A landscape with many valleys, sampled at points; each row gives a point and its height.
From any point a ball takes the steepest step (drop divided by distance) to one of its 4 nearest points. It stops when none of these is lower. Distance is the straight distance between rows; heights are no part of it.
Dab height 2.47: [110 101 144  78 127 146 180 133 119 124 157 116 141 124 178 128 141 120
 116 126 136 147 128 123 118 130 149 102]
vura height 3.25: [ 98 130 123  94 116 134 154  97  95 116 158 162 144  89 121 129 132 129
  93 124 118 142 127 148 104 117 176 110]
Vimep height 3.92: [105 165 101  97 139 131 107  89 140 138 128 162 127  86 114 147 119 122
 116 119  92 133 125 123 108 129 163 137]
finu height 2.13: [130 172 139 194 121  81  55 134  97 141 121 188 116 141  58 145  94 132
 161 119 108  83 168 205 124 125 109 143]
vot height 4.98: [120  93 185 119 119 107 172 171  84  81 116 112 156 160  83 130 112 159
 152 114 140 112 132 125  81  88 132 126]
gosed height 5.00: [141 154 156 191 165 101  73 148 134 138  99 118  95 147  81 145 103 152
 169 122 139  82 147 159 135 125  95 159]
pof height 4.31: [150 148 134 175 174 102  78 130 152 147  86 106 102 141 103 141 110 133
 138 129 139  99 126 121 155 167  76 156]
pud height 3.53: [131 124 174 143 108  84 138 134  65 105 137 167 147 121  72 125 153 130
 121 111 113  97 156 160  85 113 138 117]
gezem height 2.93: [130 128 168 153 124 104 114 155  91 104 106 138 119 155  58 140 119 149
 163 105 128  99 158 161  93 106 126 142]
Mas height 2.84: [100  88 167  99 102 123 186 141  86  98 168 124 148 111 141 133 160 136
 110 119 152 138 130 150  78  98 146  83]
pono height 1.99: [155  80  99 115 127 169 156 143 166 159 110  76 134 174 163 108 162 124
 106 131 152 136  99  84 141 136  97 131]
sot height 4.02: [131 107 162 164 148 113 126 168 118 112 101 107 123 157  79 132 100 159
 157 116 134 101 129 124 111 116 105 145]
buta height 1.89: [135 108  49  97 117 209 141 109 188 153 115  92 133 121 192  89 154  95
  85 158 137 174  96  65 169 140 135 140]
sogu height 3.35: [137 134 159 162 155 101 102 147 119 120  95 115 110 151  84 149 114 145
 165 110 140  98 143 147 118 128 105 147]
gemil height 1.03: [143 133 135 131 164 121 133 137 129 139  99 112 126 155 120 147 134 127
 134 114 123 115 126 122 131 145  93 139]
zatub height 6.01: [135 153 159 179 128  85  73 147  80 127 124 163 111 157  49 143 109 138
 160 106 122  88 181 188 107 107 113 153]
paga height 4.42: [134 133 168 193 139  93  92 170 102 110 112 133 108 157  51 133  76 172
 178 122 126  94 168 157 103 100 104 155]
gami height 1.63: [131 177 125 176 144 111  55  99 156 160  97 153 106 127  95 160  78 119
 142 140  99  94 133 166 157 159 106 157]
Vul height 5.43: [140 126  93 162 159 132  91 113 170 188  93  90 127 145 114 129 120 114
  90 120 134 107 105 112 191 174  75 152]
nufoz height 1.02: [120 184 107 141 130 109  64  78 153 168 115 177 112  99  97 158  86 114
 143 122  72 119 135 158 117 140 129 153]
Vodu height 3.07: [125 115 171 118 108  87 164 128  65  94 147 166 158 113  94 121 157 136
 106 105 132 106 146 162  85 114 151 100]
futi height 2.34: [124 152 109 110 147 121 124  98 137 137 115 147 131 117 123 155 109 125
 117 135  95 131 131 134 138 147 134 135]
tegul height 2.35: [124 175 150 196 134  99  50 121 118 160 111 166 102 145  62 156  90 140
 170 138 117  89 160 200 145 138 108 165]
zami height 2.46: [115 142 134 118 123 109 136  97  91 126 133 163 142 105 101 145 132 109
 108 121  97 118 142 158 100 125 157 124]
keput height 1.71: [127 147 142 119 141 113 125 122 105 130 118 144 134 128 102 156 127 123
 122 115 103 114 143 145 115 130 144 131]
Nabo height 2.45: [146 108  83 100 127 179 170 126 163 135 143  87 123 135 195 100 164 103
  95 160 148 164 106  88 159 140 129 117]
mori height 2.30: [123 102 132  90 128 163 177 133 133 114 160 104 133 129 197 116 160 123
 118 139 141 167 125 107 135 126 139  99]
geru height 2.67: [152 131 129 168 167 116 107 145 159 149  93  80 120 160  97 133 138 146
 128 114 154 101 104 113 158 162  70 150]
Fudas height 3.09: [105 106 153  89 122 134 172 127 104 115 145 127 149 118 152 130 147 122
 112 126 137 153 129 134  95 117 162  97]
sefu height 4.30: [138  52 153 111  80 153 222 183 144  79 176  64 142 158 206 113 155 150
 134 150 154 153  98  83 111  79 118  90]
vatuz height 1.52: [129 184 116 191 125 113  24  81 161 176 104 190 107 104  90 156  60 118
 166 135  84  84 128 185 130 144 109 164]
Tove height 1.42: [121  72 159  92  89 146 206 155 121  82 190  82 144 125 200 116 161 127
 113 126 159 180 125 115 101 105 152  74]
pafig height 1.08: [144 100  66  99 107 193 141 107 192 178 112  66 129 166 181 101 159  92
  68 149 152 170 100  74 172 133 123 146]
Mes height 1.45: [141 154  92 147 154 128  89  92 176 170  92 139 116 105 129 151  97 132
 117 130 101 113 109 108 165 168  95 155]
pegiv height 2.36: [ 93 102 131  79  99 143 174 123 109 100 178 121 139 102 175 107 145 121
  92 141 150 182 130 130 109 114 174  98]
sina height 2.19: [117 116 109  83 117 165 173 129 134 116 154 115 131 115 195 108 150 102
 109 160 140 183 122  96 146 125 164 109]
Ruli height 1.88: [124 112 169 132 137 100 140 155 101 109 112 116 130 144  89 139 133 148
 150 114 135 111 139 147  95 109 118 135]
Fute height 3.43: [141 149 155 189 114  58  69 140  56 110 147 219 129 135  47 111 112 141
 156 105 111  61 177 193 111 126 120 114]
Vuga height 1.24: [130 190 109 159 124 115  44  65 176 177 114 180 107  91  93 154  78 110
 151 113  80 103 123 159 133 155 121 153]
giduf height 1.37: [123 138 140 104 143 123 150 114 111 130 121 135 140 128 129 152 135 125
 115 124 105 132 139 139 114 132 148 133]
refun height 4.18: [121 172  78 103 134 134  90  73 167 165 119 171 115  81 119 149 102 122
 128 105  88 140 120 118 121 136 156 144]
kezu height 2.51: [146  93 102  96 102 186 181 138 155 125 149  69 132 139 221  87 184 101
  96 162 162 182 112  77 153 123 136 119]
fef height 4.03: [141 145  94  99 151 147 121  90 160 152 120 146 121 108 145 142 115 124
 114 131 109 146 111 105 140 151 129 134]
tugaf height 1.27: [120 181 107 167 118  93  56  91 129 161 118 193 118 116  75 160  93 120
 149 141  78  97 151 189 141 135 120 154]
Dake height 1.44: [122 133 152 101 145 123 151 125 110 120 111 133 137 137 125 153 132 129
 119 119 113 133 140 138 114 123 135 119]
davat height 2.57: [124  98 176 135 129 107 150 167  93  94 115 114 137 156  77 127 120 155
 162 110 135 100 141 135  83  99 123 141]
moz height 2.14: [129 179 139 219 157  96  23 120 161 174  87 143  92 147  92 124  79 162
 156 143 137  69 149 172 174 155  90 169]
Subeg height 0.82: [160  83 124 116 115 169 180 160 150 127 128  77 141 160 175 111 165 137
 128 126 143 131  92  81 121 120 102 113]
Pege height 4.38: [ 82 125 104  57 104 162 149 115 123 102 161 134 144  80 174 115 133 106
 108 133 133 186 109 101 117 118 191  94]
fozo height 5.55: [138 152  57  89 145 146 109  78 182 154 109 139 115  82 163 124 123 120
 128 117 120 159  98  80 144 138 141 138]
raba height 1.93: [139  59 163 103  72 151 217 175 135  73 198  68 131 140 218 113 166 130
 121 147 159 179 111  87 106  96 138  72]
popi height 1.25: [146 123 158 137 151 115 140 161 129 118 103 100 136 159 109 139 128 139
 150 108 138 114 115 110 118 135  95 132]
zada height 1.29: [123 105 125  94 101 172 192 144 135 102 186  87 126 119 226 103 154 102
 116 158 149 189 114  84 135 120 154 100]
vud height 3.66: [104 110 143 102 106 114 179 111  77  91 171 164 151  86 118 115 160 129
  79 117 136 141 129 166  95 117 163  99]
reti height 1.98: [149 120 136 158 168 118 118 149 145 138  92  98 117 151 115 138 125 150
 141 117 134 100 112 116 143 153  91 142]
Reri height 1.34: [119 132 101  90 141 161 151 113 139 137 137 132 132 115 171 132 130 120
 109 137 123 148 118 103 140 139 155 120]
vusum height 2.21: [130 165 144 225 167 110  37 124 167 183  93 108  94 152  99 115  98 146
 144 124 147  67 135 145 191 150  82 172]
mizu height 4.19: [155 116  98 144 148 145 110 128 176 177  96  77 132 156 120 127 128 115
 102 126 140 113  99  99 174 165  80 148]
semik height 2.07: [137  97 143 124 143 130 161 163 125 115 106  95 145 159 133 128 144 146
 145 120 138 114 110 103 118 119  96 123]
Movef height 6.79: [147 137 171 169 104  57 105 161  45 103 136 181 136 136  46 112 123 142
 155  92 121  86 165 172  91 101 120 130]
Diru height 4.44: [124  97 171 216 132 102 100 175  68  99 122 160 100 181  30 122  61 189
 165 113 121  83 180 171  92  85 112 160]
siti height 1.90: [168  92 100 108 115 185 158 131 167 155 124  65 122 169 183 100 175 108
  84 148 154 154  99  83 160 146 109 123]
Sikek height 1.50: [139 168 156 240 164 104  21 125 161 178 101 137  80 162  84 113  85 173
 155 131 154  49 137 149 173 149  81 173]
felab height 3.47: [135 176 161 207 143 101  39 126 123 163 108 152  96 149  77 149  82 153
 165 126 145  69 165 196 144 136 108 164]
nup height 5.12: [118 150  68  72 125 169 120  99 158 126 147 130 124  74 189 113 141 103
 133 128 134 174  98  81 143 130 168 122]
momon height 1.53: [113 123 117  76 132 165 158 121 130 119 146 119 134 113 184 125 140 117
 107 146 132 158 121 110 127 130 156 113]
nel height 3.02: [134 153 128 195 167 109  58 125 171 176  92  99  96 146  93 122 104 148
 126 124 150  84 116 133 180 163  65 166]
lalus height 1.28: [122 140 120  93 154 138 141 111 130 141 124 136 136 118 136 146 127 117
 115 127 119 145 132 122 138 134 144 114]
pusat height 0.79: [144  96 151 144 150 124 152 171 137 107 100  99 135 168 111 134 130 160
 161 126 135 117 110 101 120 126  93 135]
Ziku height 2.32: [146 106 105  98 134 161 177 136 144 135 132 105 130 139 187 107 158 122
 112 144 139 160 117  98 143 141 123 119]
pizuf height 1.40: [129 185 127 190 134 100  39  98 134 169 109 173 110 121  80 155  82 126
 161 142  97  86 149 189 145 143 111 164]
Pil height 1.58: [142 143 124 122 166 114 123 123 139 135  93 131 125 134 122 163 121 122
 130 134 112 128 131 121 139 154 110 136]
lus height 1.66: [115 151 120  97 143 140 134 101 135 136 125 146 126 110 132 155 117 134
 121 137 105 136 122 117 131 131 150 125]
Nules height 1.64: [128 164 112 130 149 125  99  85 160 157 105 158 123 102 116 157  97 116
 126 136  96 126 123 125 140 148 130 141]
Fira height 1.47: [101  78 153  91  70 125 199 138 109  72 195  94 143 110 197 104 163 102
 103 133 168 208 131 129 105 109 172  64]
darav height 3.57: [117 133 154 124 129  91 131 124  86 123 133 161 140 130  80 148 147 120
 123 107 109 105 145 165  96 114 136 130]
vamo height 2.56: [127 172 139 195 153 101  47 109 151 171  86 138 104 129  98 146  90 139
 146 145 130  87 135 162 169 156  96 160]
ketu height 2.12: [ 91  96 160  97 100 129 184 130  94  94 170 126 154 115 158 113 153 131
  98 119 155 165 137 149  87 111 157  79]
Zavif height 3.51: [135 122  78 106 153 165 142 112 161 149 113 120 127 127 166 119 135 120
  97 142 125 144 108  86 157 153 123 138]
piva height 1.92: [130 109 130  91 142 151 176 131 131 124 143 109 136 131 188 135 152 122
 117 140 131 148 126 102 118 130 137 112]
Soz height 4.34: [126 133 159 147 129  86 103 136  93 122 109 150 133 156  71 151 132 129
 141 112 124 104 151 168 109 109 125 136]
votur height 7.31: [113 118  76  73 105 174 149 124 154 104 158  98 127  81 213 106 151  88
 122 154 133 192  93  87 158 128 158 109]
Fep height 7.79: [137 131 166 189 114  71  83 162  67 102 132 181 122 142  34 123 109 164
 168  93 129  88 177 171  84  98 122 138]
gofu height 3.55: [152 130 111 114 154 134 145 119 149 140 105 112 139 140 146 133 123 125
 108 135 124 135 122 108 155 154 111 138]
molu height 4.55: [129 126 168 143 115  75 124 156  61 104 132 151 140 132  53 133 137 128
 139 106 123  90 160 168  82 103 131 132]
zef height 3.15: [150 149 170 155 109  51 121 122  41  81 148 213 140 106  63 103 134 126
 133 110 113  83 168 188  97 120 134 106]
gaz height 2.85: [113 123 146 101 133 107 153 116  82 110 151 168 151 106 102 133 142 124
 103 120 114 123 145 158  96 117 157 103]
vanub height 3.34: [134 142  67  87 144 165 124 100 171 146 123 138 121  96 163 116 132 119
 107 129 121 159 105  74 154 142 148 131]
fafof height 1.62: [108  99 172  97 121 113 175 137  98 102 134 129 151 131 128 133 154 127
 122 114 144 121 123 135  91 108 148 101]
Ligum height 4.41: [131 156  39  69 116 185 103  98 185 139 123 117 122  75 185  96 154  99
 125 127 143 170  90  60 163 136 155 123]
pigek height 3.37: [123 157 133 143 115  84 121 101  78 120 142 193 137 109  65 127 135 106
 116 121  74 106 151 170 113 117 143 121]
kofat height 4.86: [ 95 134  77  60 107 168 141 110 138 117 155 125 127  73 187 123 132 104
 127 126 129 187 103  98 137 124 179 111]
nakob height 2.10: [167  82 100 111 119 185 174 146 149 145 130  76 150 164 191 103 174 124
 101 140 161 148 102  83 139 130 111 124]
Pite height 2.02: [132 164 120 156 152 106  79 104 147 154  93 143 117 120 103 164 105 123
 136 144  97 110 133 148 148 146 116 147]
gop height 3.17: [128 173  73 110 147 134  77  70 177 166 115 154 111  87 137 138 114 118
 125 123  96 148 113 102 133 164 142 148]
pevin height 1.69: [123 163 100 128 132 109  91  80 143 154 125 175 124  87  92 161 109 110
 135 112  73 122 134 143 107 124 148 133]
Sobu height 5.64: [128 141 156 197 127  93  71 164  94 122 124 155  95 159  45 136  92 162
 174 103 138  88 180 180  95  95 114 153]
dip height 5.25: [137  73 157 114 109 145 211 175 120  96 129  92 152 156 156 128 127 164
 141 135 138 119 102  92 107 103 113 105]
Vora height 4.92: [153  69 137 111 112 163 197 168 138 105 138  86 144 157 186 114 160 148
 137 130 148 141 105  88 117 107 102 105]
puget height 2.62: [126 119  92  89 124 172 170 121 154 124 146 115 127 117 206 103 147 115
 106 152 139 175 116  88 145 132 153 117]
Memi height 2.50: [164  87 113 123 130 166 159 150 158 146 119  79 139 163 169 104 169 129
 108 133 159 141  97  86 142 136  99 125]
nak height 1.59: [153 108  68 115 130 177 118 113 189 181 110  80 137 160 153 113 139 102
  61 143 131 148 109  85 176 155 106 148]
kifiv height 3.91: [148  99 135  99 142 157 178 145 140 125 132  99 131 153 175 118 160 140
 122 126 147 147 109  90 126 126 115 116]
mip height 1.79: [125  95 167 133 138 119 169 181 119  95 103 100 140 170 100 131 117 165
 163 114 135 118 120  96 109 114 104 141]
mefek height 4.76: [132 122 178 217 148 109  82 168 104 110 117 147  86 174  40 135  58 187
 174 119 137  81 176 166 101  97 105 165]
zunu height 2.43: [142 100 110  98 123 174 171 147 147 134 148  93 132 136 206 101 169 113
 104 156 145 160 111  93 143 137 127 116]
tal height 3.22: [ 88 103 112  65  85 146 167 121 125  86 181 118 137  80 196 105 141  98
 114 140 151 202 114 114 130 113 186  79]
seno height 6.34: [108  96 184 111 107 102 175 149  73  94 130 125 158 139  91 131 137 148
 131 113 143 105 133 141  68  99 139 113]
piti height 3.11: [152 133 140 168 157 106 106 154 144 139  88 104 111 152  80 142 119 149
 147 113 143  97 132 122 148 148  82 150]
Furo height 4.43: [126 179  69  85 145 142  89  75 167 158 121 152 126  75 139 142 118 120
 127 107 105 150 113  99 125 141 160 131]
tisu height 1.46: [125 119 136  94 146 140 163 124 125 127 125 110 136 125 159 139 142 118
 120 133 126 136 135 112 124 135 128 117]
Donu height 2.31: [153  99 114 117 140 170 158 144 155 148 113  80 141 160 156 116 156 125
 108 127 148 131 100  92 149 145  93 123]
pako height 2.66: [126 157 131 128 143 100 117 109 115 141 113 151 128 127  96 156 112 127
 137 126  96 112 138 152 121 132 139 134]
memab height 1.74: [156 105  91 112 123 172 138 114 173 167 113  74 135 167 163 111 155 113
  81 138 144 142 106  81 159 152 100 134]
Mevin height 3.38: [128 136 153 132 115  84 143 118  62 109 140 196 144 108  77 124 144 123
 103 106  99  97 157 175 109 126 146 112]
Dez height 2.09: [ 82 101 128  76  84 143 182 127 106  73 192 120 146  88 183 103 142  98
  89 135 154 192 125 131 118 119 179  82]
Batov height 3.19: [139 150 138 210 166  99  50 130 157 159  88 114  98 153  82 132  96 157
 154 121 144  81 126 142 163 150  88 165]
noli height 2.94: [114 149 133 122 119  95 127 109  82 127 135 184 138 102  84 134 136 126
  97 116 101 108 151 169  97 119 149 125]
ruv height 2.82: [138 146  49  88 128 176 125 101 183 157 123 115 117 103 175  88 146 104
 112 129 134 167  91  68 162 142 134 143]
Ser height 1.87: [107  95 154  89 124 151 193 149 112 109 156 108 146 125 181 127 160 128
 122 123 144 160 136 118 102 106 140  99]
Robep height 4.15: [123 109 175 180 125  96 119 176  82  97 117 130 118 168  39 131  78 172
 166 115 128  95 162 157  87  92 113 162]
rige height 3.84: [111 150 112 107 124 116 118  89 107 133 131 178 133  96  96 144 116 116
 111 125  90 117 133 151 112 122 162 127]
gasi height 2.08: [136 165 133 183 110  73  69 118  76 128 133 216 133 119  56 130 107 118
 145 120  80  80 161 190 116 132 125 129]
zopu height 3.80: [112  96 176 158 135 109 162 184  90  79 103 113 128 175  66 126  94 167
 165 131 120 109 137 127  95  98 124 145]
voz height 0.95: [118  93 183 119 112 109 172 165  89  83 116 113 155 151 101 136 128 160
 157 110 138 109 129 127  84  96 132 120]
Kegat height 4.96: [120 132  59  78 114 188 143 112 172 119 145 104 116  84 200  89 161  91
 123 157 147 185  93  73 169 131 155 136]
mekig height 3.61: [136 135  79 102 152 157 131 102 168 148 111 132 119 114 155 128 121 126
 110 140 117 142 116  93 155 155 123 137]
sivin height 2.44: [158  82 127 108 112 171 190 150 156 125 153  65 127 150 207 103 178 117
 113 149 152 159  98  86 142 125 121 108]
faki height 4.32: [ 98 113 101  72  83 161 172 139 146  92 179  93 130  95 220  98 147  93
 119 159 147 199 108  99 148 121 168 100]
muz height 2.68: [129 166 154 221 163 102  52 133 151 158 103 139  80 157  81 117  81 175
 158 118 159  57 145 149 156 136  91 169]
mus height 1.75: [ 86  91 140  72  65 131 189 130  90  68 193 124 150  93 174  96 162 110
  83 136 165 202 128 149  99 120 184  64]
Zome height 1.39: [136 173 121 178 152 108  57  98 167 166  86 146 114 120  98 158  88 126
 132 143 109  98 126 140 173 163 100 162]
Vego height 3.59: [108 100 166  98 108 107 176 128  74 106 154 147 160 122 107 121 154 124
 105 101 130 126 142 156  79 102 148  98]
bidor height 5.23: [118  96 174  91 125 126 183 142 103 100 142 110 150 139 135 141 149 144
 134 116 143 129 122 130  86  95 134  96]
Vuv height 1.49: [135 122 163 122 155 118 150 143 114 119 106 105 139 147 111 149 129 139
 156 109 129 119 130 126 106 118 113 134]
Koz height 2.06: [132 172 126 169 114  80  86 109  89 142 129 206 139 118  67 144  99 108
 141 117  75  85 165 198 118 131 132 133]
muti height 5.53: [ 98 145  80  47 108 170 123 110 166 112 155 125 122  61 211 106 150  79
 131 130 140 188  94  78 153 126 171 103]
tatu height 2.83: [ 94 107 135  78 118 145 170 120 101 112 172 132 144  98 160 118 145 125
  96 128 128 163 141 136 114 119 174  96]
Tik height 5.46: [133 161 151 166 144  96  85 130 107 136 103 136 109 145  73 157 106 132
 163 130 113  90 156 180 122 132 111 141]
revi height 2.55: [121  67 174  99  86 151 218 162 116  82 170  86 149 140 190 119 147 148
 134 127 158 149 117 106  95  91 139  81]
kunam height 4.09: [135 169 151 212 141  94  48 142 120 154 109 147  95 152  63 148  98 157
 165 123 129  82 157 184 125 133 105 160]
noza height 5.16: [ 83 111 101  54  99 167 158 114 138  90 173 115 139  79 204 107 138  98
 120 148 149 207 108 104 133 110 189  91]
zofu height 4.40: [139 128 161 196 152  97  94 157 125 118 103 123  96 159  66 126  76 162
 171 119 141  92 149 147 124 117 102 156]
voki height 0.26: [139 153 144 176 107  64  92 135  55 120 135 190 135 135  55 124 127 130
 139 111 104  76 171 191 109 115 127 128]
Mer height 2.76: [122 151 120 122 146 108 101  98 125 136 109 158 130 109  94 166 105 118
 125 126  91 122 134 138 126 137 138 151]
leson height 2.86: [117  96 156  90 120 145 194 150 127 119 156 109 145 133 184 124 150 126
 124 128 141 156 114 105 113 123 146 102]
rubak height 4.69: [134 131 166 159 118  71 114 142  65 105 130 168 133 137  51 124 140 124
 141 103 117  84 169 183  92 118 126 125]
Reg height 2.96: [134 163 135 158 150 106  81 116 134 143  96 138 113 137  96 153  94 132
 146 130 106 106 142 162 153 148 115 154]
guma height 3.23: [162 112 120 140 151 142 135 151 156 158  87  84 129 161 126 129 139 141
 112 122 143 121 108 105 149 157  76 141]
Ririg height 2.71: [137 108  53  96 102 200 146 117 175 141 140  85 132 123 199  85 161  94
  94 167 145 176  91  71 169 135 143 140]
Guzez height 1.41: [120 176 123 195 115 101  51 111 118 149 122 200 122 129  64 156  90 115
 155 136  86  83 155 197 137 134 125 151]
met height 2.05: [130 100  85  91  96 179 179 141 152 109 169  75 121 120 234  88 169  95
 109 170 148 184 105  85 156 126 150 118]
vonon height 4.08: [126 105 175 168 143 109 141 182 100  89 104 115 121 166  65 127  92 172
 173 115 128 110 143 126 104 110 113 154]
Biz height 4.67: [138 155 123 159 160 109  96 113 158 157  88 113 121 137 110 146 110 132
 121 137 126 103 123 127 167 171  90 144]
ligu height 3.14: [144 141  95 140 160 124 105 107 158 154 102 125 130 124 118 151 108 136
 114 129 109 117 118 109 156 164 104 140]
Buti height 2.04: [137 132 161 136 147 104 121 142 119 122  99 127 132 146  88 153 127 138
 141 116 120 116 147 142 115 126 108 132]
nilob height 2.01: [123 183 117 192 147 115  38  88 162 174 100 155 111 115  96 153  68 128
 146 144 108  93 120 159 157 157  95 165]
keta height 2.77: [148  72 152  98  94 162 209 169 150  98 174  72 133 149 216 110 172 138
 127 138 157 159 106  84 113  94 116  92]
vatez height 3.54: [154 112  94 125 152 152 129 124 161 161 103  94 139 157 139 125 142 125
  92 137 139 131 105 101 165 160  93 145]
dunon height 3.33: [ 88 119 116  81 126 148 148 106 117 107 156 140 136  98 148 130 146 117
 101 134 126 153 128 121 125 118 172 112]
Duro height 1.91: [112 110 110  75 108 162 173 124 128  97 178 106 138 110 200 102 148 109
 119 153 146 186 123  94 143 121 166  98]
lak height 5.70: [122 167  59  64 130 176  95  96 171 153 134 138 118  68 171 114 146 112
 142 117 140 173 101  75 145 134 163 120]
musob height 6.58: [136 141 150 177 114  75  79 153  66 107 122 173 123 147  47 126 124 137
 158 102 113  86 176 182 106 108 118 137]
zerus height 4.52: [125 110 171 122 112  97 160 151  73  97 127 136 151 127  77 130 144 140
 139 116 134 102 140 147  86 104 142 114]
zoke height 2.48: [ 78 104 132  83  93 128 170 113  96  97 176 146 146  83 161 104 146 124
  84 126 150 169 123 148  97 108 188  89]
fiva height 5.65: [141  96 151 105 137 145 182 149 128 114 130 100 152 143 160 131 149 144
 145 126 142 140 114 105 115 119 117 107]
gukel height 2.52: [147 100  72 103  99 198 157 121 167 140 143  72 137 133 214  83 176  95
  87 168 153 181 104  78 176 123 129 132]
bili height 3.12: [152  71 122 112  91 174 211 163 155 109 177  53 118 157 227  96 192 123
 106 151 159 175  97  78 129 103 121 112]
kode height 5.40: [119 143  46  62  96 186 125 103 182 137 145 104 121  70 202  99 168  80
 135 136 149 186  84  54 163 126 157 119]
vire height 3.73: [128 110 163 157 112  83 121 167  66  93 122 143 122 149  47 118 118 150
 154 104 125  92 165 162  82  85 123 141]
kis height 3.67: [129 161 138 141 128  99 100 101 100 136 112 171 124 126  86 154 112 117
 130 131  96 106 151 170 122 131 138 140]
gav height 3.68: [147 139  80 114 160 145 127 108 164 157 102 111 128 130 139 123 120 130
  93 136 116 130 108  97 170 162 106 141]
Kimo height 4.04: [138 169  96 177 162 107  75 106 169 173  89 122 122 126 108 144 102 130
 117 133 108  95 124 121 179 169  84 156]
kufez height 2.00: [111 148  99  78 133 148 133  94 136 135 145 152 125  86 146 135 124 119
 123 114 103 158 119 111 132 131 177 121]
Zudi height 1.36: [138 124 147 111 150 113 144 134 128 134 120 121 137 146 133 150 136 130
 123 123 126 121 131 124 120 134 118 127]
Pimi height 2.81: [127 124  80  85 125 182 150 115 159 131 141 122 133 107 198 104 140 108
 109 144 135 171  97  75 157 139 148 125]
pid height 1.43: [102  84 129  80  79 142 190 147 131  84 198  87 141 107 220 106 152 100
 118 147 155 199 126  99 130 115 168  85]
zap height 0.57: [134 177  86 136 140 123  67  73 177 172 107 165 114  91 104 161  86 119
 138 125  87 124 119 125 135 159 126 152]
gek height 0.80: [112  79 169  93 107 135 193 147 103  96 163 111 148 124 165 130 153 140
 117 125 153 154 114 130  88  98 145  81]
Gasek height 2.33: [122 193 141 223 150 114  10  86 164 182 102 166  96 131  93 139  66 135
 160 151 131  62 136 178 167 147  97 169]
Lod height 3.72: [138 164 130 202 157 102  46 118 176 173  95 122 108 146  94 135  90 141
 125 140 137  66 118 144 183 166  78 161]
vad height 6.87: [149 139 167 187 112  57  84 155  39  96 140 197 126 131  41 103 124 152
 160  90 121  70 170 181  90 104 116 114]
rodo height 3.03: [151 104 130 117 151 140 153 150 133 134 110 102 134 149 153 130 150 134
 129 127 138 126 118 100 132 144 102 126]
pib height 3.30: [130 160 128 144 137 110  94 107 118 144 109 162 125 119  85 157  97 121
 137 129  95 113 144 158 129 131 132 144]
lok height 1.38: [125  82 139 106  83 156 199 160 127  93 186  74 127 128 224  97 165 117
 121 142 151 185 122  92 121 109 144  89]
gim height 1.78: [125 167 141 179 124  92  72 124  98 139 119 182 127 137  64 147 107 117
 144 120  89  81 162 193 126 124 127 139]
suf height 1.51: [118 192 125 196 136 109  24 106 133 173 105 171 103 136  81 151  78 132
 157 143 111  80 146 200 150 151 110 157]
Gev height 3.56: [112  87 170 120 124 122 186 173 112  94 111 100 147 159 120 130 126 163
 145 127 139 119 111 106 102 106 110 122]
zuv height 6.51: [ 97 131  81  53  83 167 144 119 149  96 168 123 134  68 194 109 135  79
 130 139 142 190  97  93 146 114 174  97]

For each start below, name the point where the ball stops.
Vul: gemil
pegiv: zada
Gasek: zap
kofat: zada
vud: zada
Sobu: pusat
zatub: zap
gim: zap
sogu: pusat
mefek: pusat
molu: lalus
Koz: zap
Mevin: lalus
noza: zada

Two balls start at each pair of points below. Name the first point that both come to, or write -.
Diru and zofu: Vuv
muti and Nabo: -
pigek and Soz: -
felab and tegul: pizuf
zuv and tatu: Dez
